Each row is a point on a landscape with many peaks, with its height.
A climber steps from a point to whichever of its 2 nearest points has the largest rise for the distance, and stops where none of them is higher. Distance is the straight distance between rows; heights are no part of it.
K866 height 367: [ -8 -13  -4  -8 -15  -2   8   7   3  12 -17  -6 -14  -4  20  -2  -6  -5
   7  11  10  14   4   7 -13 -15   8  -8   5  -8   1  -1  24   6   5   1
  -6  11  -7  -2 -23   7  -8 -18   6  -8 -10 -10  -2  19   5  -8  -4]
K682 height 279: [ -4  -9 -17   2  -5  -4  -5 -10  -4   8   4   0  23 -26  -2  -6   3 -14
  -1  -1  -5  -2  18 -11  -9  -2  -3  -8   0  10  -3 -12 -14  15   7   7
  -7  -9   1  10  10   7  13  -4  15  -2  21 -12  -4   0 -22  -8   6]
K591 height 655: [ 13  -9  13   9  13   7 -19  22  -2  -1  -2   2   1  -5  -4   6   1  -3
  15   9 -11   4 -26   6  -3  20 -17  16  19   1   5   5 -21  10  -4   3
 -16   3  12  13   5   8   0  19  -5  -9 -10  -1   4   4   7  15  -9]
K699 height 259: [-15  -8 -21  13   6  -8   5  25   1   3 -15 -13  -7   1  -7  14   8  13
  18 -10  -8   2 -15  -9  11   7  -5  17  11  20  -1  -4 -10  10  -8  13
  12  11  12  -3  -5 -14   7  13  -4  13   5  -2   3 -23  18  15  -4]
K129 height 217: [-17  -9 -13   9  -3  -8   5  17 -14   4  -5  -3 -10   4  -9  -4  11   1
  -1  -1  12   6  -7  11  -5   7  -3   6  20  18  -9  -9  -7  -4  -7   3
   7  -4  10  -4 -16   1  -8 -16   1  14  -8 -29  11   9   2  22   8]
K665 height 326: [ -1  20  -8  28  18  14  -6   6  -2 -13   6  -8 -18  15 -27   9  -4  11
   7  -3   5 -30 -11  -8  24  -5   3  -4  11 -10  14   9   7  -2 -17  -4
   7  -3 -15 -20   4 -19  -5  10 -16  20 -30  14  15 -24 -23   0  -3]
K724 height 371: [-23 -15  -2 -20  -3  -4  -1  -8   0   9 -10  -2  -4 -29  14 -10   5 -19
  -9   1   5  13  21   0 -26   4 -13  16  -4  14   6   6   8  -3  10  -9
  -4   1  12   4  -6 -10   3   4   9 -21  -5  12 -21  -1  -6  -6  -1]
K654 height 682: [  2  13   9   8   6   4 -14  21   2  -9 -21  -1 -13  10 -34  -4  -8  13
  11   8   9  11 -16  11   3  13  -7  -1  31  -1  33  11 -16 -13 -12 -14
   0 -22  -2  -2 -12  10   8  -9  -7  11 -12   8   0   3   8   1 -11]
K651 height 102: [ -3  13  -1  -6   5   0   7  -7  10   0  -3   0  12 -14  27  -1  17   4
  -6  -4  13   4  21  -3 -11 -19  -8  -8 -19  31 -16   4  -4   4  -2   4
 -19   1  -5  -7   8  10 -12 -11  19   3   9 -15 -12   5   0   0   0]
K662 height 480: [  9   1  18  -9  12  -1  -5  -7   0  -1  10   3  11  -3   8  -8  11  10
 -11   5   8  -3  -2  11  -9   2   2   0  -3  31 -11 -13 -14  -5   0   5
 -27  -8  -9   0  17   1 -12  21  11  -5  -2   8  -8   3   1  -2  -5]
K57 height 635: [  5  21  -7  16 -12  -1  -1 -10 -20  -2  10  10  -4   1  -2   7  -2  17
 -17  -1  11  -5  -2   1   9   3   8  -2   1   2  -8  -4  10 -20 -14   2
 -11  -1  -6   5   9  23 -26  18  -6  21  -2   3  14   1 -16  11  15]
K470 height 214: [  5  -7   6 -10  -8   1   2   5   3  17  -9   0 -15   9 -17   0 -20  -4
   5   3 -12   2  -4   6   6   4   4   7  20 -15   9   3   2   2   5  -8
  16   6   5   8  -2   3  21 -25   0  -9   8  -2   5  10  10  -8   7]
K219 height 472: [  3  15   4   5  -7  -3  -1   7   1 -11  20 -12  -8  19 -13  -9  17   0
  -9   3  22 -13   2  10   4  -7   4   1  -2  -2   9 -11  -6 -14  11  -1
   1   1  14  -6   0  -9  -8   2  -4  11  -2  18   8   0 -14   1  11]
K306 height 179: [-12   6  -3   6  -6  -8   3  14 -25   9  -4  -4  -5  14 -23 -17 -18 -17
   1   4  -1  10 -18   6   9  38   5  -9  19  -6  -2  -4  -2 -15   3 -17
  10  -9  16  20   0  11   7  -2  -4   0   5  -7  -4   6  10   9  14]
K333 height 428: [ -8  -4  -9  -2  19  11  18  -5  23  -8  12  -2   8  -1   6 -18  19  -4
   3  -3  -7 -11   6   2   7  -1 -12  -2 -13  -7 -20  -5 -14  14   6  16
   5  11   8 -15  -4  -6  -1   6   1  -3  16   3  -7 -22   3   4 -13]
K76 height 297: [ -7 -20   0  12  -8  -6 -11   9 -12   3  15   1   7  -5  11  -8  12  -8
  -6  -1  16   8   0   2 -13  18   4  -4   1  -6  -1 -22   3  -4   3   5
 -18 -18  19  13  -1   9   2  22   7   6   6   5  -2   1 -12  17   4]
K303 height 289: [ -5 -23  -9   3  -9  -8  -9  28   5   5 -26   9  -3   9  10  12  -9  -6
  14   7   3  11 -25   0   6  19 -11  14  -2   0   2  -7   0  23   2  11
  -2   9   2   5  -7  -9 -10  17   8   1 -13 -18   2 -14   6  16  -9]
K497 height 257: [  8   3  -7  19  15   4  -5  14   4   5  -6 -16 -10   9 -14   9  -3   2
  22   0  -7   1 -25  -4  22  15  -3   3   6 -16  21  -2 -12   5  -2   1
 -11   3   7   5   8  17  15  12   8  20  11  13   9 -18  10  13  -9]
K24 height 165: [ -9  13   6  16  -2   1  -2  24 -20   2  17  -8  -5  22 -26  -6 -19 -11
   2  -6  -1  -5  -7  16   8  25  -5   6  16  -4   0  -2  -3 -15   1 -13
   3 -12  20   8   8   0   8  -1 -17 -13 -15  -8  -1  -2 -15   7   9]
K527 height 290: [ 33  12  12  -4   6   3 -12 -13 -19 -32   1   1  -5   5 -17  28  -6  14
 -10  -3   1 -11 -10   4   0 -23  13  -7   0 -11  14  12   8 -34 -10 -30
   3  -5 -21 -21   2  -8  -3  -9 -18  11  -3  -8   3  10   9  -7  -5]
K106 height 335: [  2   2  -3   4 -10  10  -1   5   7   6 -20   8 -22   2  14   0  -8  -4
   7   5   1  11  -4   2   6   6  -2 -11   2 -15   6   1  24  -3   4   5
  -1  22 -11   6 -24  19   4 -10  -3  -1 -12   2   0  17  25   1   6]
K163 height 110: [  8  -2 -13   0  -1  11  -2 -17  -5  -9  27  10  13 -15   2  -7  -8   6
  -8 -10  -5 -12  28   6  -5 -11   3 -16 -17 -11 -22  -9   9   6  -9   9
  -8 -17   0  -4  11  15   1   4  -3 -10  15  -7  -2   5 -25 -10   1]
K107 height 201: [-16 -19 -13   0 -16  -9  -3   8 -29   8 -15   2  -8  -3  -6  -1  -9 -13
   3   9   8   4  -9   9  -6  15  -3  -8  25   5 -11 -17   0  -2  -3  -6
   0 -11 -10   8  -8   0  -7 -21   8   8  -5 -41  10   5   0   4   3]
K385 height 406: [-12  -9  -2 -19  -4  -3  -2 -14   0   3   0   0  17 -25  12 -26  -2 -12
  -8   5   8   4  27   3 -23   8  -4  -5 -14  12 -10 -11   0 -11   9   2
 -11 -13   1  -1   9   1   3   8   6 -22   6  17 -30  -9  -9   2 -10]
K673 height 498: [ 16  18   0   7  -3  -4  -2 -24   0  -6  -2  -3  -3 -16   2  25   6  26
   0  -9  -6  -6   7  -5   9 -17   1  11 -16  -4  16  22  18 -13 -14   4
  -2  10 -15  -6  16  12  -7  12 -10  13  -5  16   1  -1   3  -2   0]
K161 height 479: [-17   2 -17  -4  -6   0   3   4   5  14   7  -3 -20   3   4  13  -8  -6
   1  -7  -5  -4  12   3   9   5  -8  12  -6 -20  -5   2  21   4   3  -2
   7  26  13  -1  -6  -2  17   6  -5  -5   0   0   4 -24  -2  -5   1]
K520 height 213: [ -8  22   7   5  -7  -7  -3  -2  -1  -7   8 -12 -12   8 -13  14   9  23
  -9  -3   8 -14   0   4  13 -21  -5   3   8  -5   4   5   7 -19  -9  -3
   2   5  -7 -19   6  -7   4 -28 -11  19  -5 -12   7  -5  -3   6   7]
K94 height 574: [  7   1   1   5   8   4 -12  20   1   6 -20   4  -1   8 -29   6 -16  10
  19   3 -11   7 -20   5   4  16  -9  20  27   8  20   8 -17   9 -10  -5
   7  -1   4   6  -3   2  12   1 -13  -4 -17   1   5  -3   6  14  -5]
K323 height 184: [ -7  22   6   5 -15 -13   0  -4   7  -3   2  -5  -1   4  11  24   1  11
  -4  -3   9   2   6  -3   8 -32   5  -2   2 -13   1  10  19 -12 -14   1
  -1   4  -7 -14  -4   2  -3 -37   0   5  -5 -33  11   9  -2   3   8]
K78 height 185: [ -9  -6   1  -5 -13 -14  -5  -2 -21   3  -4   7   5  -5  15   4  -2  -3
  -1   0   5  10  -4  13 -14  -7   3 -17  11  18 -16 -18   5   0  -2  -4
  -7 -18 -24  13  -2   2  -9 -11  10   8  -3 -27   4  13   0  -4   8]
K168 height 169: [ -2  -5   7  -7 -15  -4   4   7  -8  -7  -7  11   9   3  31  -5  -9   1
  -3   0   7  19   0   5 -18  -4   5 -33 -12  23 -19  -9   2   4  -1  -1
  -4 -23 -29  13 -10   9  -8  -5   5   2   0  -4  -4  25  11 -21   1]
K450 height 333: [ 32  11  16 -11   3  11  -5  -5 -12 -20   8  11 -16   1   0  23 -21  12
  -5  -4  -9 -14  -5   7  -4 -12   6  -6   7 -16   7   9  10 -25  -5 -19
   1   2 -13  -4   3  -5  -5   2 -21 -10  -5   8  -3  13  12 -21  -3]
K679 height 366: [ 15  23  -2   2   9   5  -7  -4  -5 -18  -1   2  -5  21 -22  17 -14  16
  -1  -1   6 -20  -2   4  18  -6   9  10   6 -22  20  15   6  -2 -12 -20
   8  -1 -15 -13   2 -14 -11   6 -19  10 -18   9  17 -15 -16  -6 -14]
K697 height 128: [  3   1   7  -3   4   5  -3 -12 -17   1  32  13   2  -7  -3   3  -9   2
  -8 -11  -7 -11  13  14  -9  -5   6   3   5  -7 -17 -18  10   1  -5  -6
  -7 -18  -5   8   9  -5  -7  17 -10 -17 -11   1   3   0 -26  -7   1]
K443 height 427: [-15  27   8   7 -17 -20   4  14 -12  -1  14 -15   1  18  -3 -13  12   3
  -8   3  17   2  -7  -2  -2   0  11  -6   2   9   5  -4 -10 -20   3  -8
  11 -21   6   2   6  -6 -10 -19  -2  18   6   6   6   5  -2   0  16]
K174 height 475: [  9  21  -6   4  10   7   6 -18   5  -2   2  10  14  11 -18  -9   0  21
 -11  -1  -5 -20   5  -8  16  -2  11   3   4  -2   0   0  -8   6  -1  -2
   8   0 -13  -2  10   5  -7 -12  -3  15   7   3  13   1  -7  -6   3]
K66 height 342: [-10 -20 -18  -1  13   0   6  -8  -4  27   6  -1   2   2 -22   4  -4  -6
   3   0 -13  -1   9 -21  13  15   1  12   8   0  -3  -5  -6  11   2   7
  22  13  15  13  -3  -5  32  13  -3  -4  13   4   8 -16  -1   9  12]
K577 height 274: [ -6  -4 -12  18   7  -3   0  20   2  -2 -15  -1 -10   9  11  16  -5  13
  10  -5   0   2 -27  -1  11  14  -5  10   2   0   1  -7  -5  15  -2   9
 -13   9   4  -6   0   2  -1  17   6  21   1  -6   5 -15  13  16 -12]
K615 height 421: [  1  11 -10  11   4   0   5  -2   1   3  -2  12  -2  15 -16   3  -6  21
  -7  -8 -12 -10 -13   4  19   5  10  16   6 -11   6   2   4  12 -10  -4
   9   2  -2   1  -1  -7   0   3 -11  16  -6  -1  17 -12  -7   5  -4]
K313 height 256: [-13   4 -14   7  -4 -11   7   8 -10   2   4  -7  15  -6  -1  -8   7 -10
   3   0   4   5  19  -4 -13  -9  -1  -9   5  17  -7  -8 -15  17   2   5
  12 -17  11   3  -6  -1   4 -19  11   2  20 -18  10  19 -11  -9  14]
K628 height 153: [ 13   2  14  -9   2  13   4   3  -1 -18   3  17  -1   4  13 -13 -10  14
  -8   5  -2   5   0  15  -4  -1  -5 -26 -18  24 -21   1   0   2  -3   6
  -6 -13 -15  -1  -6  10  -4  -4  -5 -10   4   8 -14  26  23 -22  -1]
K205 height 280: [ -1 -26   8   6   0  -4  -2  12   3   6   1  -7   3  -7  20 -20  19 -20
   8   4  11  15  -2   1 -11  15   2  -7  -7 -18   9  -4  -1  -3   7   3
 -14  -4  22  11  -6  12   0   8  14  -3  14  10 -10  10   6  21  -4]
K893 height 395: [-19 -24  -9  -9  17   4  10  -2  11   5   1  -1  10 -15  -2 -20  12 -15
   2   3   0   1  20  -5  -8  13 -18  12  -9   2 -12  -1 -13  19   6   7
  10   9  22  -8  -8 -11  -1  17   0 -17   8   8 -10 -15  -6   6 -14]
K969 height 296: [ -6  19  -8  26  25  13   3   5  -1 -12  11  -7 -16   9  -7   6  14  14
   6   1  17 -20 -11  -8  11  -2  -7   0  10   0   3  -8  -2   1  -5   2
 -12   6  -4 -20  -3  -2  -5  21  -9  21 -14  23  14 -18  -6  11   4]
K786 height 52: [ -7  22 -18   5   0  -3   6   8   7  18  -8  -3   2  16 -10   6  -7  -3
  12 -10  -9   4 -13 -16  30  -7   9  -3   3 -14   1  -6   3   7  -3  -2
  32  10   2   5  -8 -13  15 -21   2   6  18 -11  13 -23   8   2  10]
K612 height 267: [-14 -37  -9  -9 -11  -6   7  -6  19   8 -26  -6  17  -4   0  -8   4 -13
   7   0 -13  24  -2  -1  -1   6   4  10  -5   7  -5   6   2  31   3  13
  14   4   5  -1  -9  -7   7   8  12 -15  -2  -8 -14  -6  -7  -7  -4]
K473 height 346: [  4   5  10  10  11  13  -1 -26  -4  12  25   6  -2 -13 -20  11  15  11
  -9 -20 -19 -17  -4 -16   7 -16   8  11  -2   8  -3  -9   5  -4  -7   8
  -3  -9  -6   1  27   2  -6   3  -6  12 -10  -7   8   3 -22  14   8]
K363 height 291: [ -1 -35  -6 -13  -4  -7  -5  -8   0   3 -14  12   8  -4  -8  -2  -2  -3
   0   5  -1   1   5   8 -12   8  -9  16   9  14  -8  -5 -10  30   7   6
   7  -2  -4   6  -1  -9  -1   7   8  -6  -7 -18   4  -3  -8  -6  -3]
K949 height 531: [ -9   2  -5  -8  -1   2   4  -9  17   1   4  -9   1  -1   6  10  12  -4
   9 -15 -20  -4   7  -8  18  -5  -3   5  -7 -15   0   8   7  -9   9   0
  12  30   3   2   0 -11  18  -3  -1   1   7   0  -6 -27   8  -8  -4]
K847 height 275: [  7  16   1  17  23   8   3 -11   6 -18  12 -19 -10   1  17   5  24  14
  -3   3  17 -20  -4 -11   4 -12  -1   2  -7  -2   2  10 -10  -7  -3   2
 -21  10  -6 -22  10  -3 -15  16  -2  16   2  30  11 -17  -5   6   1]
K703 height 248: [ 16   4  13  -5   0  -5 -15  -8   0 -24  -3 -11  -8   6 -12  31  -1  23
 -11  -7   1 -13 -12   6   7 -34   2  11   0 -10  10  12   5 -19 -10 -13
  -4  10 -20 -32   9 -16   7 -11 -15  17  -9  -7  -1 -12   3   2 -11]
K173 height 379: [ 14  14  17  -6  -5  -2   7   3  -8  -8  15  -1 -11  -5  20  17  -6  10
  -6   0  -2 -12   7   4  -7  -7   3 -11   7  -2   1  10  -3 -30   1  -4
 -18   5  -5   4  12  -7  -5  12 -10  -8  -3  22  -9   1  11 -15  -7]
K597 height 73: [ -1 -16  -2   0  -7  -3  10   4  23   9 -35   3  14  -4  26   6  -5   1
   7  13  -8  12 -10 -29   2  -4  11 -19  -9   8  -3   0  -1  21   3  22
   4  16 -19  -1 -15  -2 -11  -7  14   2   2 -18  -4   7  13  -7  -9]
K83 height 137: [  2  12  14 -14  -5  -1   8 -11   4 -18  17  13  15  20   5  -8 -15  14
  -3   2  -4   8   4   7  -5   5   7 -25 -25  20  -9  -5  -5 -15   3  -1
   7 -22 -22  11   7  14   3   7 -10  -7 -10  21 -11   9  16 -17  -3]
K102 height 538: [ 11  -7  22 -12  13  -5  -6  14   6   1  -4   4  -8  -8  38  -4  14   3
 -12   3  14  13 -11  11 -21   0 -10   5  -6  28  -1   6 -10  -4  -4  -8
 -34 -12   1  10   0  -3 -21  21  15  -1  -9   3  -6   7  -3   8 -11]
K543 height 193: [ -6   3  -5  -5  -2   3   2  -2 -19  20  10  -2   2   9 -20 -14  -6 -24
  -2   1 -10   2  -2   0   2  15  10  -1  20  -6  -5  -9   1  -8   9 -13
  21  -8   8  19   2   2  12 -25   2  -8  12  -4   9   3   2   4  21]
K2 height 563: [ 22  25   3  14   6   2  -1 -19 -20 -12   6  -2  -7  -3  -8  22  -1  27
  -2   1  10 -11  -5   0   9  -8   8   8  -2  -1  13   9  11 -17 -20  -5
 -11  -2 -18 -13  22  17 -24  22 -13  13  -9  18   7   0  -6   2   7]
K9 height 639: [ 10   1  18   0  18   9 -21  12  17  -7   2  11   8 -10  16  -3  18   5
   6  12  -8   9 -15   8 -10   5 -20  13  -4   6   8  21 -22  14  -3   6
 -13   1   7  13  -6  -3  -4  18  -4 -15  -9   5   5  17   0  11 -12]
K91 height 237: [ 17  -2   5  -9   6   3   2   1   7  17  -6  -3   0   7 -21  -6  -9 -11
  11   8  -3  -1 -10   0  14  11   1   2   2 -25  22  -4 -13   3  14  -3
   6  11   8   6   2   5  14   3   7   2  13  22  -1  -5  14   0   0]
K266 height 86: [  1  -4 -11  -3  -1  -5   5  -9  10  -1 -20   9  20  -2  29  11   3   6
  -1   3  12   6   9 -15  -6 -16   1 -12  -9  14 -15  -3   3  21  -4  12
  -9   8 -22  -8  -9  10 -19  -8  19   9   2 -32   5   8   2  -1   1]
K451 height 368: [ -8 -26 -11   0  11   0   5   5  -3  21   9 -10  -4 -15  -9  -5   9 -25
  10   4  -3   2   9   1  -4  14 -12   9   8 -10  -9  -6 -12  12   2  10
   8  10  27   4 -12  -6  12  15   0  -9  13   6   3 -12   4  18   0]
K478 height 233: [-17 -22  -5 -15  -4  11  14  -7  14   6 -25  -9  -4 -28  16 -36   2 -35
   6   8  -6  13  13  -9  -7   0 -11 -23 -14   0   4  17   3   3   6   3
   6   4   2  -8 -16   2  -3 -10  16 -22   7   1 -20  15  -1 -10 -14]
K381 height 552: [  7   7  -9   2 -17  -8   7 -13   7   2  -7   8  10   5   3  -1  -4  15
 -15   5  10   0   8   8   3  -7  15   9  -8  -2   0   3   5   6  -3   9
  -5   3  -7  -5   4  22 -16   3   9  14   6   0  13   6 -15  -3   5]
K108 height 340: [  2 -16  13   5 -10  -2  -7  16 -17  -4  -4  15  -4   9   8  -5  -4 -12
   5  13   9  13 -11  20  -5  10 -10  -4  12 -12 -13  -7  10  24   0  -9
 -11  -7   3  13 -12   9 -15  12   0  -6  -4 -11   4  19   0  -2  -2]
K81 height 316: [  1 -38  -2   2  -5  -8 -10   8 -21   1   0   6  -3 -10   3   5  -3 -14
   7  12   4  -2  -2   6 -11  18 -11  -3  16  -2  -4 -17 -10  13   6  -2
 -13 -10   7  20   3  -4  -6  22   7   1   5 -12   4  -1  -4   1  -5]
K179 height 106: [  7  16   4  -3 -12  -4  -6  -3   3  -1  18   1  29  -8  10  -5 -10  -5
  -5   4  -7  -9  28 -19  -4   4   4 -18 -16   4  -5  -2  -5 -21   6  10
  -3 -11  -1   8  26  11  14  -4   1 -16  16  16 -13  -3  -4  -9   4]
K922 height 387: [ 20   7  18   4   9   2  -2 -19  -5  -7  32 -12  -9  -4 -16  14  17  12
  -9 -15  -9 -27  -3  -7   8 -24  12   8  -9  -2   7   6   1 -12  -3  -1
  -4  -5   0 -13  27 -12  -5   3 -11   3  -7  -3   4   6 -18  -4   3]
K422 height 150: [ 18  26  22  10   2 -11  -6 -17  22 -21  -7  -4  13  -4  20  31   9  10
  -5  -7   0   2   2 -16   8 -36  -4  -2 -12  -1   2  25   6  -3 -12   1
  -7   6  -5 -23   0  -5   1 -26   5  -2   0 -21   3   1  10  -5   0]
K624 height 373: [  0   2  -4   5  -8  -3  -4   8  -8   6  -5  22  -4  15  -6   2 -19   0
  -1   7  -3   2  -7  18   9  18  -4  13   5 -25  -3   4   9  21  -7  -9
   2   4   8  10 -10   9  -7   7  -8  -1  -9 -16  15   9 -12   6  -2]
K201 height 526: [ -4   9  -6 -11  -8  -2   4  -3  14  -6   9 -11   1   9 -13 -11  16 -13
  -6   1  15  -5  13   5   2 -15   0   5 -15  -3   5  -8  -2  -6  19   7
  15  14  13 -13  -5  -6   2 -16   7   5   5   0   1  -4  -4  -5   9]
K207 height 429: [ 16  11  20   4   2 -10  -9   3  -6 -25  31 -16  -6  18  -6   8   8  14
 -10  -1   8 -20  -3   8   5 -14  13   0  -5  -2   4   3  -5 -14   1  -3
 -11  -7   6 -11  15 -16  -9  12 -10   6  -5  11  10  12 -16 -11   2]
K732 height 61: [-14  11 -18   8 -11 -13   7   6  10  14 -21   4  10   7   8   8  -5   5
   6   4  -5  10 -11 -20  16  -4  15   3   0   0  -1  -7   8  14  -4  11
  14  13  -8   1 -10  -4   0 -12  13  13   8 -17   8 -10   9   3   5]
K469 height 602: [ -9  -6  -3 -18  -5   5  -2 -16  22  -6   4  -9   7  -4   5  -9  13 -15
   2  -3  -5  -1  24   1   1  -3  -7   1 -19 -10  -3   8   7 -11  18   3
   9  22   8  -5  -3   3  17 -13   3 -16   8   1 -14  -5   6  -8   0]
K387 height 91: [  2 -15   4 -12  -1  11  -5 -12   2  10  15   0  12  -9  -1  -8 -17 -11
  -6  -1 -18 -10  26 -11  -7   7   8  -6   2  -6  -3   1   5  -5  12  -3
   0  -6   2  13  20   4  28 -10   0 -26  21  14 -13  -1  -7 -15   4]
K594 height 250: [-15 -44 -13  -9  -6   6   8 -12  14  14 -34 -17   3 -17   0 -13  -5 -29
  12  14 -16  26   1 -21  -8   4  -2 -13  -4   4  -1  14   8  27   7  10
  14  10  -3   1 -19  -4  12  -3  11 -18   2  -6 -10  12  -2 -18  -4]
K690 height 309: [ -1 -19  -9   4 -10   2  -6  11   5   9 -39  14 -11  11  -4  -5 -16  -8
   9  13   0  15 -18  -2  13  26  -6  -3   4  -7   4  -1  18  17   6   4
  13  14 -11  10 -24   3   1   7  -3  -1 -16  -3   3  11  20   9   0]
K541 height 437: [-26 -13 -27 -12  -8   0   3 -10  -3  21  -5   0 -10 -13   0  -1  -8 -19
   1   1  -2   5  10  -1  -8  -2  -3  13   3  -8  -9 -13  17  16   6  -3
  12  16   2  -2 -15  -1  11  -1   9  -8   5  -6   8 -14  -6 -13   6]
K917 height 120: [  2  17  15  -2 -10  -6  -4 -18   2 -11  30   3  31   9   8  -1  -3   7
   0  -8   0   6  15  -6  -6  -1  14 -17 -27   7 -11 -11   0 -26  -1   8
  -2 -24 -13   8  23  13   6   8  -6  -1   0  18  -7  -5  -5   2   5]
K633 height 384: [ 28   6  12  -6  25  31  -3 -19  -1 -16   1  12  -9  -7  -5  17  -3   9
   6 -12 -19 -14  -6  -2   2 -15   0  -7   4 -15  13   6   7  -8   2 -13
   1   4 -24   0   1  -5   5  -9 -12  -1  -7  12  -6  -2  20  -9 -14]
K356 height 148: [  0  11  15  -3 -11  -6  -9   3 -14  -4  26   8   7  21 -11  -3 -18  -5
  -6   1  -5  -1  -4  15  -3  14  11   3   8 -15   1  -2   7  -8   4 -18
   4 -23   8  18  12  -8   3   8 -15 -19 -15   4   2  -1 -24  -2   7]
K977 height 261: [  9  -5   3  -6   4  -5   9  14   8  -1  -1 -10  -5   0  15 -22  16 -13
   1  -1  17   0  11  -3  -9  -1  -1   0 -19 -10  21   8  -7 -14  15  -6
  -6   4  24   1  -2  -3  -8   2  11   2  17  21 -14  10  11   8  -5]
K309 height 239: [-10   0 -27  19   6  -2   9  18  -1  10 -12  -8 -10  14 -30  -6   5   0
   5  -7  -4  -2 -17   2  13  14  -1   7  16   6  -7   1 -15   2 -16   6
  24   2  17  -2 -19   0   6  -6 -14  20  -2  -9  20 -13   4  26   7]
K933 height 242: [  4 -10  10  -8  -2   6  18  13  11   0  -9   0 -16 -12  29 -36   8 -23
  -5  -3   5   7   9  -4 -20  -1  -2 -17 -17   4  14  15  -7 -14   8   0
  -2  -5   9   3 -15  -5 -13  -5  12 -10  11  12 -25  20  10   0  -9]
K312 height 306: [ -5  -5  -1   2   4  12  -4 -22   7   9  21   2  20 -15 -19  -8  12   1
  -8 -10 -15  -8  19 -15  -3  -8   0   0   3  21 -17 -11 -12   6   2  14
  -2  -8   0   6  21   3  12  -5   6  -2   4  -9  -3  -5 -26   2   9]
K981 height 473: [  5   0   1  -5  12  10  16 -16  15  -9  17  -1   0   3   5   8   9   7
  -2 -16 -21 -15  -1   4   8 -17  -1   7  -9 -15 -15   7   0  12   1   3
   4  13   0 -13   5 -17   2   1  -5  -1   9  -5  -2 -20  -4  -9 -11]
K271 height 392: [ -9  19  -2  -2 -19 -17  12  16 -16   6 -12   5   2  13   6 -15  -5  -1
 -10   6  26  13  -5  -9  -9   3  17  -3  -2   2  10  -6   6 -15   2 -15
   2 -11   4   5  -6  12 -22 -16  11  18   7   4  -1  19   7   3  14]
K890 height 439: [ -6  -5  16 -11   7  -4  -5   2   4  -4  17  -2  18  -1  10 -23   9  -3
  -3   4  14   7  11   9 -18  10   0   0 -19  23  -5 -14 -16 -11   9   5
 -12 -19   7   0  11  -5  -4  17   3 -23  -6  24 -24  -6  -3   7 -11]
K983 height 402: [-21 -18  -8 -17  -6   0   1   1   1  15 -17  -7 -11  -4  -2 -13 -10 -28
   6  10   8  18   3  10 -13  -2  -1  12   2 -10   0  -2  23  17   8  -4
  17  10   7  -9 -19  -6   2 -14   8 -18  -5   0   2  10   7  -9   4]
K635 height 425: [  8   9  11  -4   4   2   5  -4   6   2   0   3   0  -8   6   3   8  15
  -2   5  -3  -5   3   4  -3  -6  -4   4   5   8   4   4 -10  -6   6   4
 -14  10  -5  -5   4  -1   5  -1   3   3   2  12  -7   4  18  -9  -5]
K959 height 122: [ 15  29  10   7  16   1   4 -13  12 -18   3   2  17  -6  26  14   9   8
  -5  -4   3  -5   4  -5   0 -18 -12 -10 -21  14  -9  22  -6   9  -9   5
 -18  -1   1 -22   7   7  -5 -16  10  -4  12 -16  -2   6   9  -4  -1]
K790 height 454: [  8   1   2  -1   1  20  -5  -2  15   3 -13  10 -23 -10  -1  17 -16  11
   7 -19 -31   2 -13  -7  13  -3  -3   3   6 -10  11  11  13   3  -4  -2
   9  17 -14   8  -5  -6  23 -11 -11  -1  -9   4  -9 -11  19  -8 -12]
K38 height 334: [ -6 -12   9 -12  -5  -6  -2  17 -10   5 -11   2  -5 -10  -5  -5  -2 -12
  -2   3   7  21   1   2 -31   7  -4  18   7  28  11   3  -7  -1   8   0
   9  -6  19   4  -8 -16   0   1   0 -18 -11  15 -13  17  14   6   7]

For each start below, name the point where the climber stops.
K108 -> K57
K969 -> K57
K682 -> K469
K422 -> K469
K179 -> K469
K543 -> K469
